Points, in no order, along strands that fork and pass close to each other.
In the rows, 128 means zero.
Two points are linked if the straight distance between their rows is under 126. Some points are linked to none.
J538: [151 139 126  77 104 156 131 167 131  90 124  90  88 160 169 138 130  93
 134 110 142 147 144]
J792: [110  87 130 153 169 135 106 132 100 168 109 145 137 120  78 117 134 148
 178  92  95 105 134]
J263: [170 105 131 116 147 157  98 157 152 113 108 136 144 117 131 149 181 124
 113 133 111  63 153]
J159: [153 128 159 117 133 181 143 139 109 159 153 160 201 148 141 148  81 203
 124 117 116  85 135]
J457: [ 82 172 128 173 116 121 109  99 127 125 110 119 212 146 116  91 125 176
 150 113 168 103 126]
J409: [143  97  86  94 192  71  98 154  84  90  96 142 178 128 159 107 176 123
 163 200  90 108 165]
J267: [123 108  73  95 154 127 107 124 122  87  98 121 147 141 123  95 178 126
 150 181  76 107 166]
J701: [113 176 144 155 149 128 171  75 112 168 154  70 119 152 151  81 110 168
 188 113 103 160 119]
J34: [110 108 147 117 113 150 127 120 164 123 198 143 102 140 113 140  87 136
  78  77 165 105 146]
J30: [151 140 135  85 108 123 115 180 104 165  70 182 123 112 162 184 200 103
 116 207 118 187 105]
J808: [138 175 120 129 101 154  81 115 123 111 135 132 103 145 170 109 121 152
  95  93 128 140  84]
J375: [ 92 148 101 143 124 115  68 121 117 102 114 124  71 162 108 137 136 169
 135 132 180 132  66]
J179: [127 152 134 192 127 103 147  84 134 102 115 126 185 170 102 105 108 118
 146  84 150  88  88]
J974: [137 134 112 168 153 122 125  96 120 133 125  90 158 127  93 101 120  92
 123  56  94  81  88]
J645: [127 143 159 114 125 143 138 102 121 147 151  46 156 144 145 126 115 151
 195 131 140 148 157]
J523: [149  96  86  76 146  80  94 159  92 113 102 150 103 158  86 148 217 145
 120 181 107 101 152]
J770: [155 105  95  99 140 155  75 138 142 135  86 113 169 126 131  93 171 157
 129 150 103  74 186]
J556: [147 157 162 131  91 162 127 112 122 135 115 185 160 175 131 158 107 188
  98  94 110  85 109]
J509: [104 179 132 154 103 120 130 133 138 153 101 172 126 150 151  92  91 178
 164 101 122  91 161]
J511: [124  99  97 162 166 108 145 111 156 109 129 144 111 114  79 157 159 155
 128 134 123  86  94]
J157: [198 116  75  59 144 102 148 186 110 142 143 175 141  90 166 124 162 131
 100 183 133 163 130]
J132: [143 136 134 174 131  98 125 166 142 185 101 143  80 133 138 136  82 106
 185 135 110 128 131]
J382: [190 111 129 120 157 176 171 113 107 100 168 174 121 110 127 132 123 110
  94 113 109 144 100]
J914: [ 71 146 141 130  87 134 137  99 149  96 140 159  99 152 186 175 105 124
 107 159 169 158 128]
J388: [164 131 135  93 141 153 141 140  85 158 144 105 145  63 148 151 160 164
 124 190  86 123 168]
J863: [111 135 167 172 171 147 129 143 125  83 157  93 123 152 144  89 141  94
 132 103 139 108  98]
J824: [157 110  58  94 142 106 152 194 144 110 114 148  88 150 118 103 104 110
 147 182 136 101 124]
J467: [199 136 119 129 115 105 156  96  97 154 102  90 162 103 112 133 121 144
 162 105  93 133 119]
J229: [155 117  70  73  84 101 131 160 138 142 114 131  70 141 116 141 109 130
 112 180 123 119 101]
J520: [133 133 161 147 143 122 128 122 109 105 123  56 116 156 120 122 113 124
 131  68 104 113 105]
J575: [134  94 136 116 136 132  97 156 144 134 148 149  92  93 147 154 109 133
  91  91 160 131 123]
J632: [148 120  75 124 122 113 153 135 158 123 113 144 124 108 143 113 123  41
 161 153 145 165 143]
J166: [104 125 108  76  95 124 127 159 122  84  90 115  78  77 163 143 180  90
  83 154 174 121 151]
J907: [136 117  64 113 122 133 145  92 126 139 117 164 110 167  83 122 132 162
  96 148  61 102  92]
J124: [158  90  72 100 130 126 147 136 154  97 134 152 119 152 116 116 132  86
 162 210 108 165 134]
J664: [102 114 101 102 143  83 132  88 111 141 101 159 130 110 120 125 154 148
 160 140 112 154 177]
J156: [169 112 105 100 112 170 145 101 142 135 173 155 136 119 102 138 145 136
 105 122 149 152 113]
J866: [102 100 101 145 158 113 166  97 160  89 159 131 124  92 112  84 107 107
 143  93 176 122 145]
J560: [116  86  51 123 167 144 126 106 160 132 145 138 106 170  83 119 126 129
 112 123 117 103 119]
J461: [106 132  85 124 144 126  65 123 141 137 104 109  80 116  91 130 182 158
 146 139 168 102 110]
J123: [112 150 146 192 125 108 137 124 151 163 128 178 166 136 151 142  97 172
 146 113 132  36 127]
J669: [157 129 121 120 104 122 105 172 140 132  79  71 120 164 149 136 127  43
 153 112 106 165 145]
J562: [172 121 134  91 151 167  97 161  86 139 137 126 171  87 117 146 155 191
 127 162 123 102 113]
J787: [157 133 145 131 122 106 145 160 160 156 123  95 144  76 169 158 142  43
 133 100 164 142 135]
J86: [103 186 195 163  83 132 141 133 118  92 162 106 163 162 135  68 104 105
 113 123 135 161 100]
J667: [109 150 146 131 106 133 104 190 143 139 118  85  98 127 153 113  68 132
  90 141 122  95 154]
J847: [174 121  94 137 166 133 163 121 114 115 133 137 112 125 154 145 133 117
 131 125  74 107  70]
J662: [ 85 168 166 172  94  95 119 161 144  93 118 126  98 148 160 105  73 114
  86 135 163 117 137]
J339: [124 104 128 150 148 151 147  90 137 109 154 132 172 135 113 120  92 103
  71  49  92 115 119]
J442: [110 102 134 133 140 139 115 123  95 149 111  89 167 130  44 110 103 146
 134 119  90 136  92]
J898: [ 76 129 168 150  99 156 171 114 152 112 151 127 118 124  84 140 146 131
 155 157 170 141 176]
J351: [129  90 108 100 166  69 125  69  97 136  99 133 109 105 107 178 188 175
 145 150  82 116 191]
J579: [133 129 119  75 109 143 130 133 132 144 112 147 129 120 161 184 164 106
 117 195 112 168 159]
J944: [129 170 162 181 132 127 144 107 138 165 117 187 175 164 123 147  79 167
  99  57 113  66 115]
J363: [157 113 129 120 140 201 132 111 107 125 177 131 186  88  97 117 156 158
 126 135 151 132 126]
J26: [174 138 136 120 128 138 148  83 122 156 150  76 204 114 105 124  95 155
 156 107 128 132 167]
J521: [141 123 110 102 123 155  84 154 168 183 167  94 114 147 140 112  80 120
  96 118 120 110 136]
J563: [118 151 159 136 118 115 119  92 116 157 129 149 246 144 115 107  78 174
 150  84 152 134 116]
J975: [140 141 152 116 131 168 145 134 133 160 169 161 158 114 155 115  45 172
 128 120 173 125 146]
J232: [ 91 121 134 139 130 160 123 116 107 155 135  81 127  64  72 136 151 139
 111 135  97 154  94]
J269: [103 138 160 146 115 113 194  95 152  97 145 161  92 119 141 181 125 132
 143 151 184 138 158]
J654: [ 76 162 157 142 132 160 119 138 120  36 144  97 130 176 192 114 138 117
 110 111 154 134  84]
J428: [188 122 142 138 126  97 157 134 123 121 116  81 146  87 118 163 119  76
 171  82 136 143 129]
J99: [104 123 118 132 133 114 173  95 152 126 181 122 104 105  94 140 108 145
 118  83 199  99 124]
J16: [ 86 126 191 119 110 119 128 171 145 168 122 105  84 140 130 125  87 112
 159 132 151 176 166]
J399: [138 183 120  82  79 150 132 151  92 100 103 109  71 116 166 148 166  94
  81 103 139 153 135]
J913: [ 92 110 157 170 104 110  90 105 109  72 102 114 148 104 129 109 115  89
  68  83 130 151  89]
J355: [115 104 108 143 155 114 119 111 135 145 116 135 121  91  98  92 126 131
 166 101 141 150 160]
J40: [110 173 148 109 115 174 101 124  96  66 126 133 147 120 185  94 140 113
 113 120 134 170  85]
J293: [ 82 110 136 126  95 102 102 134 134  79  90 117 109  73 130 108 143  70
  63 128 161 151 121]
J797: [ 76 131 186 138 117 128 145 173 154 160 148  94 122 123 132 129 113  67
 131 132 199 204 114]
J648: [124 130 130 177 140  83 135 160 117 141  88 186  81 109 157  98  89 152
 163 113 126 110 135]
J108: [161  99 103 106 187  70  94 166  84 136  97 149 149 150  98 153 211 138
 165 239  89 134 170]
J170: [166 128 132  76 155 124 189 130  71 137 155 137 119  69 124 164 180 112
 146 185  99 147 202]
J478: [115 155  94 123 108 142  69 101 148 134 111  93 144 135 121  88 180 164
 129 130 128 114 142]
J14: [138 104 118 117 126 117 114 141 157 152 167 147 158 113 136 153  83 170
 135 118 202 138 141]
J540: [ 96 116 162 182 126 139 116  92 146 184 169 110 122  99  77 112 132 115
  99 114 101 131  89]
J717: [130  93 119  86 143  93 175  94  89 142 138 102  94  73  87 183 186 144
 123 167 130 129 166]
J510: [120 110 138 131 119 156 124 120 162 149 117 123 101 152 164 176 133 100
 154 172  76 167 142]
J163: [113 113 150 116 107 126 149 161 162 108 124 131 138  95 146 147 131  50
 144 126 167 189 153]
J871: [176 100  96  78  90  98 112 139 117 105  98 128  77 162  96 170 179 138
  97 165 119 127 110]
J311: [ 97 131 206 189 136 133 119 106 158 172 190 151 120 161  82 134  93 120
  94  87 130 162 103]
J633: [ 97 112 170 178 144 168 117 124 102  93 140 147 151 116 130  91 137 115
  56  78  95 140 105]
J716: [115 105 111 127 149 132 134 110 114 108 110 151 107 183 140 136 109 132
 130 104  54  98  87]
J639: [ 86 188 153 167 135 116 161  82  98 144 116 142 136 152 129  79 141 164
 190  97 113 142 108]
J284: [ 86 139 143 135  76  92 117 146 153  68 125 152  91 136 223 134  82  94
 106 155 177 122 121]
J486: [158 149 117 150 107 125 109 147 158 135 151 128 105 170 136  95  79 120
 119 105 129 134  89]
J602: [121 135 171 161 118 131 120 139 162 187 121 111  87 169 124 123 107  99
 146 155  89 153 127]

Follow the links from the first point to the second, and from the first to the third. Name the last point that the two ways share.
J667, J633, J563: J974
J871, J639, J442: J163
J428, J388, J478: J163
J478, J556, J579: J602
J311, J382, J510: J355
J461, J30, J866: J602
J521, J457, J166: J974
J602, J351, J232: J355

A fork is a point with three links, a tip a point with one. Leave the first point through the second and follow the links. Name the first fork or tip that comes.
J511, J560: J355
J520, J863: J898
J717, J170: J511
J269, J914: J974
J770, J267: J163
J163, J632: J770
J14, J975: J602

A fork is a point with three links. Follow the links from the first point to the second and name the forks in between, in order.
J156, J99: J355
J388, J26: J355, J602, J163
J797, J159: J602
J632, J664: J163, J602, J355
J457, J284: J974
J461, J975: J770, J163, J602
